A landscape with many peaks, sampled at points; each row gives a point and its height.
A climber steps from a point to whichever of its 2 nearest points has the largest rise for the distance, and stops where none of them is higher. Distance is the straight distance between rows; heights are no part of it.
J212 height 46.6: [119 132 139 155 148 123 102 142 141 138 102 128 113 110 157 147 118 121
 134 161 140  93 104 140 125 117  66 114  54 158 101 135 149 120 135]
J30 height 5.6: [107  83 150 130 100 143 141 137  76 142  70 155 128 116 106 119 121 108
 140 117 120  85 167 169 116 126 176 175 202 123 152 113 109  79 121]
J881 height 51.5: [139 128  77  49  94 127  60 147 136 112 155 173 187  76 128 111  88 158
 209 111 116 173 154 146 182 125 144 167  89 129 125 160 126 119 127]
J550 height 45.0: [179 133 104 160 133 125 100 146 112 115  67 155 140 111 155 127  88 141
 153 148 136 114  88 143 146  93 109 141  52 187 107 223 132 132 134]
J449 height 25.2: [209 133 173 212 110 126 152 144 110 135  60 110  97 152  95 130 131 100
 125 225 136 130 122 114  99 141 143 104 138 158 116 141 149 133 106]
J499 height 11.9: [127 135 136 133 122 141  95 122 141 148 128 147 132  96 135 105 116 137
 197 164 107 190 139 126 132  95  87  99  96 125 105  92 161 177 147]
J33 height 19.7: [118  86 134  76  67 140 153 103 140 104 199 120 154  90 126 114 148 153
 135  90 106 153 214 120 136 131 170 120 193 145 120 112 140 107 136]
J107 height 35.5: [183 165  83  97 160  96  71 116 112 146  86 169 106 129 144 136  61 123
 108 137 167 104 109 148 160 143 119 152  56 145 152 176 137  85 152]
J950 height 19.9: [113 128 132 140 103 124 154 107 103 159  59 138 124 106 131  98 110 120
 118 123 103  90 129 171 105 149 127 168 142  92 154 103  99 131 127]
J124 height 14.2: [182 166 127 184 200 129  91 134 110 135  94 153 129 168 115 168 107 107
 169 144 141 126  38 109 144 138 132 151  65 166 151 146  98 154 165]
J715 height 14.9: [123 154 104 167 133 151 117 141 102  94 132 163 181 143 139 145 132 154
 163 119 110  99  83 121 117 126 134 168 127 178 138 168  65 152 121]
J635 height 18.6: [153 133 205 210 182 146 159 139 147 132 112  89 137 124 110 122 141 104
 150 183 125 146  88  78 128 103  72 112 105 169  94 101 148 152 132]
J484 height 8.1: [132 138 154 144 155 130 147 139  97 170  91 140  96 150  98 106 144 120
 101  88 161 160 116 151 157 131 154 118 188  44 168  80 109 134 109]
J906 height 28.3: [ 45 106 139 157 103 132 143 173 154 152 125 108 119 125 142 144 188 137
 113 165 137 133 135 122  66  99  99  93 139  91  87  81 133 181  97]
J314 height 25.5: [ 93 138 138 141 192 118 109 130 161 110 187  84 115 166 158 167 166 130
 121 117 128 145  66  70 154 124  99 122  61 119 103 137 137 176 131]
J247 height 18.7: [107 130 122 163 128 126 119 166 119 111 166 126 105 170 118 190 186 134
 107 144 140 138 117  87  78 131 158  99 172 120 113  94  86 159 114]
J167 height 35.1: [ 88 145 114 165 119 147 102 163 138 135 111 137 134 137 161 108 133 164
 151 130 110 159  91 174 126 106 111 147  95 118 106 205 101 183  91]
J934 height 39.3: [ 52 137 121 125 121 162  84 166 137 149 111 153 129 109 146 112 149 144
 162 125 116 158 112 186 121 118 104 152 116  97 122 125  99 168  99]
J632 height 47.7: [ 93 122 122  80 129 147  65 139 114 142 121 169 141  91 144 126  97 139
 157 117 128 118 136 175 146 135  99 155 100 123 130  99 106 102 136]
J344 height 31.4: [ 97 166 127 136 175 111 113 111 175 127 175  93 137 139 156 119 130 151
 115 101 103 173  85 105 176 134  91 115  59 100 126 176 162 174 128]
J660 height 22.2: [135 162 162 155 141 149  89 174  96 163  86 156 117 128 110  84 128 141
 180 136 118 191 100 168 150 117 131 164 139  88 159 132  91 151 109]
J114 height 32.3: [147 124 103 173  75 103 135 144 104 129 105 125 108 126 122 133 120 140
 140 181 114 139 151 125  88 116 155 111 132 140 109 170 152 135 114]
J747 height 54.5: [115 125 120  99 146 134  85 128 132 150  98 161 144  76 159 136  81 127
 164 140 134  98 100 169 153 111  67 131  67 169 112 119 132 109 152]
J445 height 25.6: [110 105 103 113 141 123 114 132 120 114  96 147 122 126 157 129 114 127
  92 109 151  49 110 159 128 132 110 161 110 167 140 164  98  69 121]
J328 height 3.8: [164 163  75  90 159 103 115  96 138 102 148 146 122 152 133 161 101 119
  99 126 134 102 129 110 123 155 127 109  89 186 147 156 135 105 173]
J593 height 6.7: [113 104 144 126 114 135 135 162  74 155  74 161 110 130  88 119 135 104
 123 107 144 120 138 163 125 108 162 132 212  72 145  77  99 114 114]
J900 height 42.5: [185 111 156 153 122 111 195 134 125 125 114 101 100 135 128  91 165 122
  72 114 139 154 153 142 145 117 152  93 198 101 121 131 168 115  92]
J163 height 78.0: [153 147  88  69 153 123  96 120 146  86 184 160 178 130 136 132  99 142
 147  69 137 111 108 114 192 124 128 145  91 193 134 185 117  84 131]
J487 height 61.8: [130 131  67  73  95 127 128  89 131  85 171 179 203 107 132 190  75 138
 186 115 118  59 144  96 136 150 151 132  99 196 114 125 120  96 195]
J795 height 21.9: [117 122  95  58 116 121  86 111 100 139 107 184 138 109 138 110  75 134
 146  97 126 104 152 188 164 172 157 220 124  95 158 142  96  67 134]
J20 height 62.9: [148 131 169 177 165  98 184 131 148 157 122  67  86 159 126 119 170 102
  93 155 143 155 132  99 140 122 133  99 126  50  99 107 186 177 100]
J447 height 46.0: [ 93 107  96 107  80 144  97 129  98 103 125 181 208  95 145 177  93 142
 204 102 117  62 138 141 114 130 140 178 113 189 109 134  88 126 165]
J793 height 63.0: [115 105 117 100 145 143 102 127 144  92 149 153 179  96 145 125 109 125
 169  91 134 106 111 134 186  93 104 138  98 210 121 166 129  93 123]
J622 height 23.9: [ 79 124 124 114 101 141 150 120 152 124 182 114 151  98 140 117 153 151
 124 110 107 145 149 135 111 128 125 113 160 134 117 122 110 149 117]
J545 height 30.1: [172 134  96 162 124  99  79 167 100 137  50 136  69 154 149 172 103 123
 125 200 156 103 104 155  93 120 131 126  57 121 107 162 143 124 151]
J798 height 36.7: [ 78 102 155 164 163 115 149 189 170 141 150  74  96 168 129 127 214 122
  98 133 153 146 112  98 143  94 104 101 133  84  92 127 145 158  66]
J307 height 14.7: [137 143 183 164 137 137 123 129 129 144 114 113 119 118 123 132 146 105
 174 180 115 167 119  99 112  96  81  96  98 146  81  88 165 172 137]
J621 height 41.8: [161 145  86 100 135 112 136 102 166  78 188 122 165 110 148 143 119 168
 110 105 119 118 127  78 136 127 128 122 118 173 122 180 145 133 149]
J616 height 31.3: [140 113 102  74 141 140 114 129 112  80 183 150 146 159 108 163 105 125
 118 104 134 109 147 121 118 157 182 144 160 205 168 146  87  66 139]
J732 height 16.7: [141 151 111 166 115 116 117 110 112 128  99 139 151 102 144 136  98 147
 147 147 113 109  89 130 108 129 118 144  92 129 129 152 108 144 153]
J130 height 45.9: [ 88 142 150  95 173 161 104 124 125 146 167 142 143 117 125 115 133 133
 145  97 125 166 118 144 146 122  92 130 137 106 145  70 109 132 139]
J161 height 32.4: [175 138  84 116 163  85  86 140 128 145  73 143  64 157 135 158  88 110
  76 182 181  94 110 147 119 143 117 123  57 135 122 159 164  88 163]
J44 height 31.2: [ 79 121 150 153 123 125 173 133 163 130 154  79 112 134 143 154 185 117
  91 137 125 125 133  90  78 114  98  83 145  97  92  60 136 165 116]
J893 height 6.4: [178 127  98 113 106 122 119 120  88 117  78 172 142 127 101 145  63 106
 177 158 118  78 133 145 127 166 152 168 120 182 145 158 131  80 189]
J856 height 47.2: [179 141 156 158 119 118 166 121 123 146 141 109 100 151 116  91 167 132
 111 104 135 188 141 124 132 130 170  99 176  67 137 120 146 172 106]
J768 height 25.7: [ 67 106 116 148 117 122 119 158 141 172  90 113 103 120 156 141 148 123
 112 163 144 113 128 162  87 106  93 115  86  97  81 111 136 160 123]
J165 height 42.1: [148 155  95  69 166 111 121 105 156  98 216 113 111 159 134 143 136 150
  53  82 137 148 126  97 163 149 127 101 115 119 150 157 135 101 127]
J216 height 28.2: [164 132 152 162 193 138 134 118 142 108 115 119 123 145 117 165 107  74
 140 161 137  70  90  95 120 137  89  92  87 213 129 101 140 103 167]
J785 height 31.5: [ 93 140 123 194 130 134 135 184 137 144  94 102 113 145 141  99 168 148
 121 163 124 161  97 153 110 106 110 133 115  84 106 173 129 176  57]
J965 height 8.0: [179 122 138 156 129 123 148 121  96 123  77 139 129 118 108 118  97 102
 148 153 124  99 111 130 121 138 124 146 121 197 150 165 121  93 155]
J625 height 38.0: [121 139  90  63 128 107 123  99 120  94 182 134 141 135 126 129 127 176
  84  91 121 131 143 125 145 157 154 142 139 120 158 160 102 105 133]
J878 height 35.2: [ 99 118 188 147 185 161 165 118 168 122 164  66 117 147 128 126 177 107
  89 105 127 133 124  92 124 109 101  82 142  88 134  62 136 136 121]
J855 height 25.8: [ 89 134 133 110 133 150 133 115 123 146  78 139 149  89 135  49 100 131
 142 100 100 154 134 200 163 163 126 190 135  95 155 152 113 131 111]
J296 height 20.0: [128 158 161 186 213 130 115 138 154 120 146  69  98 186 142 152 173 114
 133 134 146 124  39  71 171 138  94 150  28 122 111 176 146 185 121]
J375 height 25.1: [113 157 125 163  76 158  72 175 100 150 101 168 141 111 118 103 125 149
 204 145 112 184 132 157 119 104 151 174 153  90 140 146  81 169  95]
J710 height 16.9: [188 153 121 159 170 135  92 138  82 132  70 179 114 155 105 172  73 118
 166 157 132 104  85 136 114 162 141 138  98 154 154 130 106 127 175]
J985 height 14.3: [ 73  99 142 116 135 140 164 165 140 138 129 124 122 151 138 122 180 129
  82  82 156 164 134 161 165  98 140  90 207  67 129 101 119 147  68]
J898 height 9.5: [120 142 140 115 121 143 156 104 122 165 128 131 125 132 118  92 150 139
 108  70 126 183 136 153 132 146 149 111 194  13 164  72 118 179 123]
J193 height 23.4: [ 82 115 110 135 136 113 132 114 125 133 113 113 119 124 153 114 133 147
  78 106 137  81 104 155 122 147  97 145 109 108 142 135 110 111 126]
J297 height 29.2: [ 80 116 154 119 135 166 193  95 158 106 155  81 144 118 148  79 129 139
  87  63 110 108 139 160 137 121 112 148 162 137 149 155 106  93  91]
J395 height 22.0: [ 87  91  90  75  88 141 123 106 131  74 190 138 218 106 131 151 112 128
 175  75  95  95 165  97 126 140 166 179 139 166 127 148  98  96 157]
J218 height 46.2: [165 109 139  69 117 134 120 112 113 115 137 151 144  82 108 110  89 111
 176 133 115 123 165 130 153 143 118 117 135 178 137  99 155  73 155]
J668 height 23.7: [ 93 123 109  97  99 141  99 133 115 158  62 169 148  84 145  83  70 134
 167 117 102 119 134 208 155 148 139 213 105  88 141 154 100 114 138]
J439 height 27.8: [193 131 124 186 109 117 106 168 100 144  58 132  76 154 108 155 120 106
 147 222 155 128 116 135 102 116 149 103 107 146 110 153 152 123 137]
J674 height 47.6: [153 111 137 141 183  91 165 130 160 132 121  79  72 163 120 138 145  79
  48 140 167  99 126 111 129 128 115  86 108 127 114 107 168 102 132]
J88 height 64.1: [148 128 107  68 100 125 144  62 103 105 156 146 160 116 118 147  82 137
 121 109 104  87 172 117 117 162 140 141 138 152 155  96 131  95 174]
J639 height 49.6: [147 122 205 179 132 153 168 137 115 182  95 117 113 137  90  89 177 121
 119 123 139 178 140 130 122  86 123 107 201  80 145  72 139 154  92]
J875 height 51.9: [161 149  76 137 100 126  75 156  95 114  91 182 158 122 153 147  90 149
 193 141 129 131 109 147 132 104 147 152  85 172  96 187 123 139 145]
J837 height 41.9: [128 125 139  78 139 120 113 113 138 121 148 135 118 101 137 116 110 111
 131 118 131 126 152 129 173 131  92 103 118 154 129  95 153  73 135]
J209 height 21.4: [132 133 114 161 123 111 171  88 113 124  99 113 131 143 134 119 124 138
  77 129 107  82 125 130  88 153 136 143 129 125 136 127 107 121 129]
J521 height 15.8: [160 160 139 182 220 118 104 135 127 131 124 116 115 178 127 157 125 111
 149 129 148 133  38  78 155 129 124 143  42 126 137 169 128 185 150]
J86 height 27.5: [ 94 144 115 188  59 137  98 175 116 163  90 154 116 128 140 121 138 153
 166 181 112 148 134 156  72 109 150 147 149  98 106 172  98 187  82]
J102 height 21.1: [137 131 113 141 140  93  84 141 141 166  57 109  84 126 186 144  92 126
  99 174 158 122  99 166 129 108  89 143   7  85  89 187 176 140 139]
J928 height 38.6: [125  86 101 134 130  84 114 178 138 161  72 128  66 144 153 154 139 115
  78 168 179  85 123 143 131 117 106 102  78 105  92 147 167 113 116]
J136 height 2.7: [160 154  77  67 138  90 150  79 143  97 175 145 120 158 122 155 106 125
  50 124 137  85 153 113  99 174 153 117 127 159 152 127 141  82 167]
J77 height 45.8: [114 138 177 192 162 116 155 175 154 158 120  70  87 175 110 137 203 104
 141 193 141 155 101  78 120  95 112 138  97  85  73 112 162 197  84]
J808 height 17.9: [104  90 103  94  58 113 183 125 128 113 159 109 142 108 137 123 143 150
  91 105 125 120 199 126 116 121 179 136 189 141 111 168 141 114 122]
J597 height 52.4: [140  96 120  69 112 128  97 117 126 105 122 166 186  71 126 119  81 115
 201 107 121 111 153 133 181 114 119 128 105 207 112 135 153  76 152]
J266 height 39.1: [124 146 110 164  60 118 172 111 114 140 155 117 120 140 123 120 156 157
 101 119 116 143 158 111  71 150 190 113 196  79 130 135  98 192 106]
J932 height 20.4: [132 131  86  78 143 103  91 126  98 141  95 177  92 142 126 146  95 134
 100 116 146  99 129 169 138 174 152 166 126  89 158 128  99  72 148]
J14 height 26.4: [ 88 119 162 122 128 156 189 112 177 113 164  79 135 117 151  95 170 144
  89  89 108 138 157 137 117 108 104 111 179 107 125 108 125 124  91]
J538 height 34.8: [112 116 133 115 151 107  88 171 135 165  66 140  63 120 152 119 137 118
 122 150 164 133 123 156 156 110  98 113  98 109 109 144 155 119 110]
J330 height 5.2: [159 131  73 103 115 103 110 104 114  98 104 160 140 113 124 161  79 133
 129 156 122  59 119 131 115 143 137 146  87 185 134 167 140 105 167]
J141 height 48.2: [181 148 114 139 188  73 127 110 174 135 117  86  88 171 142 128 108 106
  56 157 160 107 100  90 139 140 100 133  25 116 129 166 194 128 147]
J81 height 55.6: [194 138 163 131 176 134 179  93 141 123 161 100  86 163 101 137 143  93
  79 120 143 128 128  99 128 152 166  90 169 137 151  92 145 102 134]
J45 height 21.3: [123 142 133 156 177 116 111 148 141 116 149 109  93 171 135 153 169 128
 102 131 145 131  95  91 126 122 110 119  97 132 117 122 125 155 118]
J120 height 19.6: [174 133 153 183 119 127 188  99 120 118 137  99 128 143 115 103 150 126
  89 115 106 119 135 105  99 149 144 126 175 129 141 129 108 135 113]
J178 height 32.9: [120 119 158 129 198 160 123 113 157 108 157 107 104 149 121 171 122  83
 107 126 147  87 106  91 115 129  80  86 115 169 138  69 130  88 152]
J490 height 58.2: [137 137  69  78 104 130  72 147 116  99 167 171 169 114 142 134 116 166
 157  96 119 162 118 141 163 134 156 160 101 139 140 174  98 123 124]
J763 height 47.8: [134 136 104 176 125  88 126 133 150 115 116  89 130 134 156 123 124 125
 112 178 123 114 102 103 103 113  87 111  68 137  91 146 165 158 119]
J890 height 52.5: [146 165  99 139  81 111  99 130 125 126 148 143 133 122 130 128 119 164
 148 154 108 198 126  97 108 116 153 116 116 100 112 151 133 176 122]
J324 height 75.6: [148 135  97  75 112 136 163  58 139  76 167 147 183 115 118 176  71 111
 154 120 103  50 153 102 102 154 145 134 125 214 148 119 137  76 204]
J347 height 28.5: [100 108 142 136  92 126 155 120 148 122 147  90 117 126 127 164 152 126
 105 154 118  97 151 103  78 126 100  71 158 139 109  69 144 121 151]
J787 height 22.1: [162 139 171 209 136 124 139 140 116 165  75 112 119 134 111  98 128 107
 151 184 120 172 109 113 119 125 122 122 119 128 130 128 131 150 105]
J385 height 34.7: [161 145  70  71 140 114 108 118 116  84 203 152 144 160 106 162 118 151
 110  99 137 144 127  99 117 169 178 135 141 160 157 140 102 109 148]
J713 height 34.9: [144 111 114 131 100 101 134 146 117 106 113 128 126 111 129  96 143 141
 122 151 112 138 145 132 125 122 146 147 147 155 120 197 134 101 102]
J174 height 11.3: [120 152 157 123  94 141 107 123 143 164 141 129 136 104 109 113 144 127
 174 137 100 198 144 106 103  99 109 101 145  81 125  65 136 185 140]
J431 height 28.1: [117 103  99  86 133 114 127 108 113  95 132 145 154 135 127 132 101 125
 105  93 128  61 148 148 124 142 153 173 136 189 166 174 110  55 140]
J782 height 53.0: [167 160 141 151 108 122 115 133 117 132 162 110 127 139 110 102 145 157
 137 133 103 212 130  97 132 126 161 109 153  94 134 147 126 180  94]
J537 height 17.6: [181 136 123 164  95 128 203 105 131  88 150  80 119 157 107 145 156 131
  76 145 118  90 159 102  65 150 179 102 188 167 137 135 134 117 123]
J741 height 55.5: [152 127 130 143 208  79 142 136 172 149 117  72  59 190 136 150 146  70
  54 139 174  95  98  82 148 159 112 134  56  98 121 137 173 125 141]
J154 height 4.6: [153  99 154 139 103 140 152 119  73 126  79 142 119 124  85 119 120  96
 126 142 142 105 154 136 121 137 161 135 195 162 151 109 127  65 132]
J199 height 52.3: [116 132  81 108 102 132 124  90 125  79 134 178 209 113 139 152  86 138
 171  91 114  42 114 123 130 134 145 178 100 194 140 161 104 104 173]
J956 height 21.5: [108 126 139  72  98 146 161  88 152 122 196 123 170  79 141  76 134 156
 131  74  95 173 183 145 143 139 141 130 166 111 118 108 146 138 119]
J172 height 19.2: [101 131 157 142 172 147  91 171 111 157 122 130 103 146 118 113 158 130
 135 112 133 167  91 152 157 118 114 126 149  87 155 135 108 153 102]
J711 height 17.2: [136 129 166 147 173 146  48 160 112 173  79 146  99 131 125 145 124 105
 194 159 142 183  89 138 139 105 110 140  76  99 121  97 141 165 145]
J575 height 16.4: [110 126 137 143 110 157 156 145 101 118 154 131 119 171 103 171 168 117
 101 131 140 111 135 102  53 126 172  99 214 141 133  84  77 134 124]
J225 height 26.3: [113  98 106 101  68 119 130 124 114 116 147 134 127 112 113 168 119 125
 127 154 121 105 155 109  90 134 129  80 149 148 118  84 146 106 167]
J274 height 28.4: [113 130 123 118 136 124 131 114 136 133  99 135 133  94 154  70 101 144
 122 118 103 127 127 162 160 133 103 164  85 128 138 187 132 107 119]
J38 height 60.0: [137 138  64 118  61 114  82 153 116 118 136 175 147 108 141 153 111 168
 185 163 118 166 135 117 100 123 159 134 104 137 103 179 106 153 136]
J315 height 27.6: [142 120 123 112  37 138 133  93 120 108 188 129 172  81  98 148 112 142
 184 133  95 123 184  92  91 138 166 120 189 168 113 105 139 136 173]
J685 height 31.6: [149 114 120 145 127  92 114 144 130 156  56 126  95  96 151  89  99 120
 118 155 133 143 128 162 141 121 125 129  81 128 128 168 154 102 127]
J770 height 47.9: [157 129 145  97 179 119 142 111 167  91 203  88  85 172 130 158 154 120
  64  93 150 149 135  83 144 140 149  80 153 139 139 117 153 101 130]
J954 height 53.2: [ 93 115 141  46 136 171  92 121 140 119 187 142 182 105 112 110 120 133
 177  73 114 156 131 141 171 122 100 149 143 125 147  79 101  99 105]
J659 height 40.2: [ 74 131 183 100 196 164 130  96 163 141 185 109 127 139 127 119 151 123
 108  77 121 157 103 125 156 126  71 103 122  85 145  56 130 138 124]
J476 height 38.7: [132 116 132 148 111 113 183 124 138 120 119  90 115 115 146  72 157 141
  80 113 125 147 146 151 141 121 138 125 165 113 115 175 141 120  84]
J198 height 23.2: [175 149 184 195 196 140 152 126 142 133  98  98 135 149 110 155 107  76
 149 176 140 109  70  68 136 128  83 113  66 178 125  94 160 153 149]
J642 height 18.9: [170 147 115 126 163 117  93 122  99 132  92 163  81 157 101 152 108 110
 113 134 145 108 106 146 122 176 156 126 128 124 165 116 112 106 157]
J645 height 16.0: [141 109 116 152  57 110 195 130 122  96 144  96 128 126 119 131 163 148
  87 162 112 100 183 111  81 123 160 127 182 157  92 182 138 132 111]
J516 height 23.3: [103 139 121 168 137 114  97 134 151 174  73 108  93 132 168 138 128 120
 131 181 131 136  99 150 116 104  90 138  29  78  78 136 165 182 126]
J686 height 63.1: [195 125 155 123 111 122 165 111 114 129 118 128  91 142  93 125 137  92
 112 139 127 134 161 113 114 148 155  79 194 121 139  71 164 113 139]
J876 height 9.8: [164 135 147 150 162 143 122 130 100 111 121 140 143 135 108 112 107 120
 146 108 118 129  99 121 144 134 124 143 134 173 167 136 106 111 127]
J299 height 36.8: [141 148 124 107 145 104 124  96 156 115 175 108 150 115 136 116 131 137
 115 118 111 156 113 101 143 138 101 114  97 134 125 150 137 136 128]
J990 height 12.0: [143 131 184 180 133 131 142 157 116 149 116 102 100 139  90 138 175  96
 138 202 131 151 143  86 100 102 114  87 161 132  90  74 166 144 116]
J116 height 58.0: [128 137 123  86 113 125 132  77 123 122 166 140 147 111 124 115  94 145
 121 103 112 135 151 125 133 162 140 123 127  95 140  71 119 132 150]
J412 height 9.7: [117 108 149 165  92 107 165 178 126 152 114 109 109 141 105 156 184 114
 113 169 162 154 155 106  99  93 137  54 202 101  93  75 156 157 102]
J914 height 30.0: [121 136  91 177  34 115 118 175 101 148 101 137  97 138 118 154 137 150
 133 198 129 132 154 120  57 111 170  99 173 112 100 161 122 154  93]
J675 height 41.2: [120 142 157  92 171 141 147  97 161 138 168 101 122 118 142  68 120 145
  99  85 117 161 128 159 196 141  91 123 114 105 163 150 141 127 105]
J272 height 56.5: [166 114 171 147  96 122 167 136 108 166  63 122 107 116  94  90 124  97
 125 158 132 161 160 132 124 106 138  83 196  92 142  83 158 139 122]
J608 height 42.7: [170 133 126 170  96 119 202 120 121 133 160 108 107 168 119 137 173 137
  74 101 145 137 166 105 101 124 178  82 205  75 127 102 133 166 104]
J382 height 48.0: [136 132 199 127 153 167 172  95 128 152 127 124 117 137 103 110 161 113
 113  81 133 159 142 133 128  93 116 104 219  82 139  31 128 128 127]
J254 height 42.4: [140  91 121 120 127  95 155 145 132 135  75 101  68 143 129 146 128  92
  60 165 173  63 136 149 118 125 100  85 109 127 110 109 176  82 132]
J838 height 68.1: [ 98  80 130  32 118 144 154 113 137  92 205 118 133 132 141 140 129 121
  91  63 151 124 185 128 156 130 163 113 197 126 142  99 106  68 110]
J78 height 60.3: [102  94 133  33 120 157 107 123 131 101 204 149 157 122 129 135 122 126
 148  93 139 141 166 133 151 134 137 131 170 136 134  77 103  66 122]
J243 height 39.4: [168 153  96 145 162  94 114 123 138 120  82 124 132 126 150 120  91 130
  92 143 146 100  85 128 144 129 112 158  44 166 138 213 137 103 132]
J791 height 16.5: [ 76 110 142 137 132 134 106 196 120 147 129 121  96 151 129 120 197 141
 106 122 152 175 122 153 146  98 139 102 175  79 124 123 106 147  70]
J967 height 19.8: [ 65 114 106 117  87 150 129 122 126  92 174 146 190 112 137 127 131 157
 167  95  94 105 141 129 117 130 147 185 151 162 127 159  77 144 129]
J905 height 14.5: [116 120 139 136  70 135 142 132  94 140 134 139 133 131  92 129 147 137
 144 130 120 119 162 120  90 129 174 112 208 117 135  89  92 134 133]
J270 height 32.5: [ 83 122 151  88 134 165 157  95 139 115 145 115 164 129 141  83 124 146
 107  40  97 109 126 180 181 158 123 186 151 125 179 173  98 101 112]
J844 height 47.1: [124 135  98 120 122 121 144  96 147  76 185 113 158 108 139 156 121 148
 116 123 114  88 137  95  85 134 126 112 129 187 109 135 118 112 146]
J222 height 19.5: [155 140 150 156 139 115  81 144 101 160  87 141  92 143 117 127 129 116
 158 170 135 187 111 120 123 126 137 111 121  92 124 103 135 157 126]
J918 height 40.6: [104 126 103 104  85 171  69 147 107 115 127 203 213  88 130 163 110 153
 232 116 130 115 118 157 129 105 124 173 101 160 101 119  79 145 141]
J517 height 30.2: [121  98 113  99   6 117 143 125 106 135 139 141 147  93 103 126 116 145
 171 136 105 124 215 116 104 135 182 127 179 130 120 137 148 130 161]
J150 height 54.4: [159 126 180 200 146 118 178 162 142 141 128  69  83 189 107 148 202  85
 115 182 142 150 130  58 118 120 144 109 153  67  86  83 175 191  95]
J472 height 54.1: [148 133 149 165 152  96 162 124 165 139 109  62 107 124 144 101 152 115
  88 174 131 126 117 102 123 121  97 103  68  94 106 134 179 155 123]
J979 height 47.0: [128 130 150 129 181 111 161 119 161 150 132  83  91 130 143  84 149 125
  80 110 132 153 124 131 167 144 106 110  86  78 139 140 173 148 113]
J831 height 43.5: [ 45 118 118  70 127 169  70 161 136 156 107 165 147 102 130 118 135 138
 157  88 135 140 125 205 141 126 111 178 149  98 138  97  85 119 133]
J758 height 21.2: [ 98 131 128 159 129 132 115 151 131 118 162 112 121 136 141 141 159 151
 125 121 120 153 122 110 101 118 117 103 133 122 120 122 116 160 112]
J671 height 53.8: [108  92  98  76 104 134 158 107 160  78 173 113 133 127 143 186 119 117
  84 138 137  50 161  95  80 138 133 102 151 202 120 132 120  67 152]
J880 height 10.8: [ 98 125 147  85 122 177 143 127 123 150 146 132 142 133  92  83 153 148
 135  60 129 200 152 182 168 133 146 140 206  52 172  85 109 149  92]
J647 height 13.1: [121 141 138 166  57 139 124 129 100 166 109 140 131 108  98 126 133 122
 158 159 111 158 153 119  76 105 140 105 184  95 134  82 118 169 123]
J797 height 24.8: [ 92  90 110  86  47 148 128  99 126 105 176 146 217  78 112 144 106 131
 211 110 103 115 182 114 110 129 161 163 157 163 117  91 116 118 178]
J601 height 36.4: [ 98 153 142  81 165 166 144  81 164 122 168 106 168 114 142  83 113 171
 116  59 104 134  93 171 203 161  82 156 116 111 179 185 113 119 103]
J751 height 31.1: [ 98  89 156 152 160 110 125 179 147 155  99  92  83 138 136 110 174 103
 102 145 161 135 127 143 138  97  94 111 124 126 110 120 160 137  78]
J818 height 37.6: [106 128 147  99 174 142 113  89 158 120 168 113 114 114 153 139 103 109
 124 116 144  89 122 105 154 118  59  90  79 159 112  84 163  81 139]
J171 height 18.5: [125 150 144 169 118 141 118 111  85 153  80 143 126 107 109 111 107 133
 158 148  97 124 112 138  98 139 127 153 124 100 143  90  89 152 155]
J802 height 41.5: [179 161 111 184 210  96 148  98 178 120 111  85 127 160 137 141 103  93
  97 150 141 108  63  68 148 135  98 139  19 132 127 176 170 154 156]
J769 height 65.7: [182 149  80  87 143 103  94 114 107 102 147 172 153 122 129 125  87 150
 124 101 122 141 120 130 171 137 141 152  92 152 158 187 117 104 141]
J25 height 35.0: [ 95 110 133 169  89 131 162 167 141 150 101 120 125 115 138  82 171 141
 118 143 121 150 147 162 127 104 134 121 170 104 106 155 132 155  72]
J358 height 12.2: [138 139 171 161 198 153 113 125 122 133 114 127 115 131 122 116 110  98
 143 125 141 136  82 118 167 122  82 134  89 163 141 121 122 115 134]
J197 height 52.9: [140 129 163 101 123 150 162  75 126 139 170 115 132 129 122 112 130 132
 104  79 115 137 159 116 128 137 130 113 189  87 146  48 117 117 141]
J434 height 36.2: [ 88 119 119  97  83 166  89 145 109 133 121 177 184  86 128  94 123 142
 222 115 106 125 140 160 128 116 134 191 129 145 127 123 101 130 133]
J534 height 32.8: [103 108  97 112  63 127 111 127 116 125 120 154 162  97 119 105 103 136
 196 128  97 140 175 149 129 131 167 154 151 141 121 132 124 127 136]
J126 height 12.5: [ 88  98 133  82 138 136 150 139 131 146 132 142 117 124 126  96 139 119
 103  72 144 149 154 174 171 129 133 117 191  82 149  96 111 105  95]
J727 height 14.8: [129 150 150 137 175 141  74 119 122 162  86 148 125 112 137 120  95 115
 169 126 123 153  79 152 179 128  99 153  64 104 140 109 126 145 133]
J987 height 17.3: [ 90 161 126 158 107 166 120 127 107 108 140 151 194 110 119 135 118 164
 196 105  90 122  96 128 100 116 132 173 148 139 130 133  55 169 125]
J887 height 60.7: [ 94  88 102  65 113 120 155 105 133  89 188 124 120 131 144 164 127 137
  73  88 145  77 173 115 111 128 157 111 181 153 136 122 120  57 129]

For each start below, name the point where the climber stops.
J965 => J38
J537 => J686
J124 => J741
J987 => J324

Call two points neighbours if one is among the 2 nearest of the other. Go from one point of each pair to the other, from neighbour to neighbour, staying as high as possible. Name the lowest point that can't be avoided.
J782 and J741 => J751
J44 and J782 => J758
J747 and J472 => J212
J782 and J20 => J785
J324 and J686 => J382
J782 and J38 => J890
